Points on a hilly landscape, in no order, each with its height.
A climber steps from a point to the highest of its 2 nearest points, and stops where none of them is higher. Distance is the straight distance between rows; heights are no part of it.
k_3: [105 136 140 202 176  72  94 144 163 104 138 156 110 114 150 166 120 113
 102  58 151 130]  height 48
k_835: [109 138 159 119 117 138 140 107 138 132 197 114 141 143 140 187 130 126
  72 174 101 143]  height 468
k_426: [115 155 128  65 155 186 118 109 119 125 184 180 145 131 130 116  73  83
 135 116  93 166]  height 204
k_842: [111 128  78 170 176 105 145 161 137 119 107 115 110 149 114 124 134 141
 147 137 164  89]  height 71
k_763: [128 183 158 161 101 198  92 118 118 136 131 137 142 104 144 167 112 113
 119 159 104 105]  height 94
k_510: [104  88 160 162 100  80 155 112 139  42  73 127 106  84 154 130 141 124
 159 113 153 110]  height 501
k_381: [127 106 128 161  88  94 122 100 126  75 103 107  77 118 120  73 156 179
 138  98 128 103]  height 471
k_486: [106  91 161  76 149 121 124 123 140 167 174 109 174 154 113 169 111 117
 100 167  79 140]  height 420
k_724: [143  88 124 107 140  76 145  97  92 144 138 110 157 124 120 111 146 143
  79 130 115 138]  height 372
k_792: [141 105 159 163 115  85 108 113 156  83  63 125 120  55 137 151 159 111
 144 112 155 114]  height 459
k_737: [164 126 132 128  76 146 141 128 132 150 137 150 120 114  96 135 154  71
 188 196 161 128]  height 587
k_334: [100 172 139 115  65 174 164 126 111 125 143 125 154 160 138 141 117 139
 131 167 107  99]  height 410
k_267: [121 141 160 137  71 133 158 128 145 119  69 124 111 123 141 132 145 127
 126 124 148  55]  height 185
k_958: [127 112  88  72 159 119 131 119 140 173 144 110 152 134  85 128 155  83
 112 145  95 143]  height 156
k_782: [135 123 116 100 125 147 143 101 134 144 126 149 128  81 120 158 126  68
 102 165 107 155]  height 326
k_378: [147 131 154 141 170 193  96 154 128 139 192 115 112 160 128 125  76 149
 105 115  66 132]  height 729
k_335: [110 171 155 133 144 171  98 134 154 153 148 114 140 154 133 166 106 159
 111 159 103  96]  height 109
k_262: [170 101 116 116 117 134 173 105 106 138 118 107 129  92 101 155 150  66
 105 148 134 132]  height 374
k_46: [101 109 144  91 174 137 121 191 175 188 128  90 164 199 103 155 107 171
 155 141 123 135]  height 327
k_357: [130 148 118 171 131 125 104 151 183 148 154 111 134 138  90 100 153 119
 127 123  88 173]  height 102
k_728: [ 76 145 115 105 166  91 109 110 164 153 168 122 132 144 127 172 151 123
 109 162 133 125]  height 352
k_812: [ 71 107 142 165 188 140 110 147 122 103 183 111 168 156 131 152  90 133
 147 171  94 144]  height 183
k_409: [ 99 129 141 156 162  92 108 130 114 115 194 159 141 148 132 124 115 113
 132  86 121 128]  height 237
k_614: [152  89 112 116 121  79 123  81 124  67  50  95  98  35 117 147 172 102
 138 131 137 124]  height 395
k_228: [127  94  42  96  81 126 114 111  92 160  99 146 156  86 105 159 144 112
 168 208 105 148]  height 232
k_434: [105 122 107 171 140 119 163 131 120  85 145 129 151 135 133 120 131  94
 115 102 132 130]  height 219
k_641: [ 86  87 157 146 198 153 124 161  99 100 192 101 157 171 165 152  74 127
  92 136  80 159]  height 171
k_454: [172 126 144 162 152 173 151 152 119 140 102  98 131  99 128 148 103 122
  99 153 108 123]  height 603
k_970: [122 100 125 121 165  56 132 120 115 142 126 125 168 127 128 131 137 156
 128 120 155 124]  height 329
k_127: [116 138 144  97 141 175  70 137 138 135 185 133 185 167 138 149  82 187
 131 106  71 132]  height 638
k_540: [ 91 181 131  88 122 105 130  86 138 148 161 118 125 138 134 125 164 115
 104 162 147 156]  height 322
k_693: [115 133 153 208 143  79 101 124 148  77 113 129  95 107 137 140 135 109
 146  57 162  86]  height 56
k_478: [167 176 122 126 110 123  93  89 162 113 103 123 139  84 110 149 166 117
 138  97 163 104]  height 654
k_130: [135 128 164 121 127 100 156 150 156 165 138 158 102 157 129 140 104 167
  94  54 136  84]  height 217
k_181: [167 136 157  85  90 155 170 147 133 178 115 119 153 142 119 134 128 136
 120 150 125 125]  height 272
k_554: [171 135 150 177 175 190 127 154 121 129 158  80 131 134 119 142 109 110
  81 123  90 137]  height 662
k_256: [ 98 151 166 123 162 128  61 155 133 149 180 143 176 166 161 150  81 186
 105  64  98 150]  height 573
k_220: [118 129 113  98 198 110 121 155 161 160 176 180 126 159 108 141  89 142
 172  98 151 160]  height 449
k_841: [113 126 169 152 124 156  60 140  72  87 168 138 128 124 231 112 123 118
  52  61 134 162]  height 307
k_800: [146 162 119 145 119 158 115 140 149 146  65 104 112 104 124  96 148 130
 126 156 130 134]  height 143
k_839: [ 96 129 131 111 213 139  87 159 137 140 169 171 150 147 128 135  54 115
 156  88 101 156]  height 482
k_931: [132 101 158 142 115 127  99  93  87  70 129 153 117  77 184 126 126 100
  73  92 116 139]  height 396
k_975: [143 129 109 103 149 122 134 134 149 171 157  87 122 155  99  92 150 120
  65 106  89 154]  height 127
k_13: [ 79 105 146  92 184 102  98 118 143 174 181 131 144 153 129 184 108 139
 105 160  96 102]  height 385
k_830: [150  97 122 121  32 152 168 114  74 119  15  95  80  66 114 131 119  98
 151 129 113  93]  height 231
k_328: [ 80 120 137  68 162 179  98 131 122 132 158  77 189 199  98 139  87 149
 186 164 108 145]  height 528
k_826: [125 135 116 160  63 181 139 112  94  97 107 152 123  99 140 132 107 108
 110 111  78 100]  height 114
k_236: [140  94  45 108 107 135 174 127  85 121  91 116 144 123 127 108 162 137
 144 182 138 148]  height 505
k_479: [150 110 147 137 105 101 122  96 154  87 163 183  87 117 132 130 130 159
 120  78 134 103]  height 379
k_927: [148 131  70 155 134 113 154 143 154 103 117 114  93 151  92  84 167 109
 167 107 162 115]  height 81
k_457: [131 144 120 179 151 100 130 154 162 128 156 113 101 151  92  81 144 122
 146 102 139 141]  height 91
k_991: [108 146 103  89  91 131 152  94 129  88  66 158 102  91 153 116 139 119
 157 142 167 121]  height 711
k_325: [116 138 114  94 146 212 117 142 118 124 152 122 179 168 119 129  76 169
 171 148  86 135]  height 570
k_956: [114 131 118 117 155 108 152 163 170 163 163  87 112 199 102 103 135 167
  94 100 111 160]  height 108
k_12: [166  81 129 134  55 118 148 108 129 133  89 152  80  77 105 131 153  88
 174 193 146 132]  height 514
k_665: [ 82 133 107 160 178 123  74 144 123  97 219 126 160 168 148 141 117 117
 102  78  96 168]  height 255
k_148: [128 124 142 166  46 154 122  85  90  69 123 134  84  93 133 110 135  74
 102  84  84  96]  height 139
k_988: [143 128 148 159  81 131 156  92 115  99 111 103  92 105 111 119 157 100
 113 121 131  92]  height 164
k_613: [158 180 149 146 142 126 104 112 169 116 109 119 153 100 147 170 147 155
 103  93 172 112]  height 578
k_484: [160 150 129 131 101 175 109 108 127 122 195 155 145 112  98 135 115  96
 153 128  94 154]  height 717
k_905: [105 130 146 105 145 121 139 119 128 135 163 185 129 138 129 114  92  87
 133 103 126 139]  height 221
k_286: [126 110  94  94 168 100 158 144 136 149 165 132 114 171 102 129 149 106
 164 169 184 155]  height 397
k_45: [166 104 120 134  58 155 169 124 103 125  47 109 103  69 117 120 133 100
 101 129  92 140]  height 184
k_627: [152 133 135 154 121 178  90 138 150 137 182 155  99 123 109 108 108 130
 114 142  64 149]  height 831
k_105: [157  76  91 114  85  76 140  90 106 119  55  82 107  77 103 130 189 103
 128 158 139 120]  height 324
k_980: [ 95 142 137 147 211 106  55 164 125 156 173 166 137 142 156 156  81 149
 128  39 118 160]  height 522
k_239: [166 123 128  92 100 124 122 186 108 196  74 115 112 198 130  92 180 131
 166 190 171 119]  height 537
k_798: [138 130  75 117  82 141 165 100 117  89  85 121 118 103 129 110 150 140
 140 144 136 141]  height 601
k_104: [134 120 185 158 104  77 113 136 154 135  86 151 149  80 134 122 142 119
 144 138 149 127]  height 418
k_494: [153 164 145 138 108 118 125 138 145 137  54  93  89 124 132  96 164 167
 135 127 182 109]  height 163
k_755: [130 125 140 178 162  88 130 113 121  99 119 114 102 119 113 128 138 103
 152 109 174  74]  height 62
k_232: [119 171 123 121 130 162  98 138 141 177  99  96 142 122 114 141 141 120
 131 185 117 111]  height 124
k_681: [150 125 123 106 149 137 147 199 108 178  86 112 137 189 131  93 123 168
 171 177 174 127]  height 498
k_964: [138 116  94 117  81 149 137 116 106 159 100 133 146  68 118 164 124  93
 135 202  98 177]  height 279
k_683: [118 109 114 114 114  93 167  97 145  84 148 184 106 130 133 129 132 131
 146  95 156 111]  height 347
k_284: [133 148 150 130 116 138  81  83  58  76 159 133 147 111 187 123 128 124
  75  55 135 116]  height 344
k_377: [138  92  98  99 124 109 187 107  90 138 117 105 147 129 118 123 153 113
  99 170 126 121]  height 429
k_937: [121 133 135 171 142 161  69 140 105  83 186 137 146 128 184 127 115  99
  80  80 106 168]  height 280
k_211: [137  74 158 153  72 100 135 122 129 106  92 173 100  77 122 109 132 127
 172 166 140 123]  height 453
k_379: [102 153 152 124  86 104 147  90 125 105 156 153 132 127 133 127 147 111
 142 150 160 127]  height 319
k_221: [131 154 151 112 123 100  87  70  88 118 175 126 118 124 146 126 140 147
  84  68 133 104]  height 310
k_996: [126 138 128 130 155 161 163 162 108 142 107 126 133 158 142 103  93 176
 150 164 147 123]  height 469
k_128: [208  90  98 129 111 158 178  97  93 108  90  99  93  72  97 164 134  98
 139 146 153 114]  height 323
k_558: [ 78  86  94 165 150 118 145 154 125  93 155 142 180 134 128 121 115 104
 144 156  86 137]  height 200
k_420: [101 115 167  69 150 179 132 126 152 163 156 110 134 139 111 172  96  94
 112 207  91 173]  height 383
k_349: [120 164 143 163 153 132 141 138 149 127 160  79 114 158 134 157 140 148
  65 112 131 126]  height 549
k_373: [160 104 144 146 131 147 129 134 107 128  87 151 127 100 142 131  88 163
 115 111 102  46]  height 484
k_925: [167 137 130 129 134 172 126 134 119 127 127 162 177 113 133 153  85 145
 141 131 115  94]  height 432
k_907: [116 118  90 141 110  88 142 130 131 123  98  94 119 151 118  70 167 181
 121 106 134  99]  height 534
k_243: [167 123  92  93 118 158 159 112 120 121 153 143 174 121 117 169 119 129
 121 133 116 103]  height 387
k_913: [138 107 114 154 120  74 119 105 144  94 165 146  70 125 103  76 143 170
 131  64 123 125]  height 419
k_437: [159 159 165 126  90 103 127 108 144 128 108 132  97 130 118  85 146 197
 157  98 180 115]  height 146
k_530: [166 121 140  87 114 116 170 118 137 159 131 145 117 148 123 128 124 180
 106 115 155 101]  height 241
k_926: [146 134 141  81 146 126 143 182 171 210  98 108 150 172 116 147 127 154
 120 140 146 116]  height 302
k_156: [128  87  90 107  44  91 143 120 100 128  31 106 117  98 125 122 194  89
 160 176 160 141]  height 380
k_575: [104 122 114 119 169  98 177 173 148 179 114 104  83 177 110  97 125 140
 108 101 139 134]  height 95
k_726: [136 146 114  93 108 113 140 161 135 176  63 132  98 155 134  63 163 129
 166 150 177 150]  height 487
k_951: [113 109 150 169 201 138 165 163 104 109 165 116 139 158 155 153  68 157
  99 128 133 146]  height 159
k_993: [ 85 144  91 108 159  86 128 106 113 127  88 122  95 136 142  76 134 163
 111  89 136 105]  height 621
k_81: [153 119  95 116 172 108 161 146 139 129 156 168 117 152 114 120 117 150
 182 126 193 154]  height 421
k_19: [186  92 102 103  48 145 185 112  75  99  37  93 101  87 116 153 147 100
 173 140 165 110]  height 275
k_604: [120 131 128 157 113 157  75 107  73 121 151 158 135  75 138 105 106  66
 118 133  58 144]  height 67
k_950: [103 132 106  89 125  95 133  98 103 110  75 160 129 107 151 118 127 138
 165 123 176  76]  height 834
k_103: [105 136  96  80 165 140 131 153 144 147 145 135 139 184 123 154 123 150
 188 188 156 123]  height 371
k_524: [129 140 105 139 121 137  58 100 134 125 133 142 143  75 147 114 141  98
  87 105  64 153]  height 50
k_252: [152 140 141 131  96 128 161 148 168 120 121 171 133 136 134  95 126 176
 163  97 165 160]  height 130
k_453: [125 146 118 125  94 191 175 138 117 126 125 136 112 149 138 109 104 168
 137 178 113 115]  height 438
k_72: [111 107  56  85 118 123 106 122 126 169 127 127 162 116  97 121 163  90
 157 197  85 162]  height 189
k_331: [167 136 153 130 125 127 122 144 158 135 161 169 168 134 133 106 108 169
 145  90 127 182]  height 113
k_162: [ 81 125  96 101 132  70 126 116 118 123  54 140  72 125 133  85 129 166
 161  80 174  67]  height 714
k_876: [141 154 116 120 112 154 120 129 157 136 163 158 151 139  93 119 142  71
 183 158 139 161]  height 645
k_579: [145 151 118 154 124 149  79 142 175 128 139 135 146  95 131 104 149 125
 100 120  76 208]  height 80
k_608: [151 115 149 161 170 139 113 147 113 142 117 135 123 113 154 139  94 144
  75 103 103  93]  height 538
k_273: [114  93 177 175 113  93 113  98 109  36  96 128  96  67 186 128 130 118
 101  87 125 130]  height 450
k_619: [ 99 153 110  95 165 139 130 133 113 123 165  84 204 185 108 128 125 135
 169 145 142 152]  height 497
k_750: [112 131 111 120 183 105 129 164 153 165 151 113 127 183 120 165 116 190
 162 153 171 125]  height 351
k_912: [ 90 170 162 151 137 156 112 130 142 117 184 100 128 148 166 148 126 133
  51 143 107 167]  height 508
k_326: [156 163 141 163 161 100 128 124 177 126 133  96 103 133 127 166 151 161
 105  90 188 133]  height 597
k_957: [115 131 169 117 145  88 164 157 123 176 104 136  79 158 126  72 116 131
 129 107 165 128]  height 86
k_652: [110 143 170 146 107 116 151 149 157 148  98 149 133 146 133 136 120 136
 121  81 138  55]  height 201
k_747: [145 131 113 100  76 121 139 143  99 148  47 119 120 124 127  99 183  90
 176 170 177 131]  height 436
k_374: [ 88 190 154 157 126 171  76 109 104 115 159 140 141 122 152 114 106  83
 122 125  93 132]  height 82

Where does a climber stop that starts at each point below?
k_604: k_494
k_951: k_510
k_379: k_950
k_148: k_127
k_641: k_510
k_221: k_950
k_243: k_627
k_926: k_127
k_575: k_377
k_826: k_127
k_3: k_510

Call two points neighbours if one is among the 2 nearest of the other. Go from one point of each pair to the other, from neighbour to neighbour, staying as high as possible. Name the lowest point that can't be avoided.
k_326 / k_478: k_613
k_377 / k_127: k_181
k_510 / k_239: k_105
k_478 / k_510: k_792
k_627 / k_486: k_104
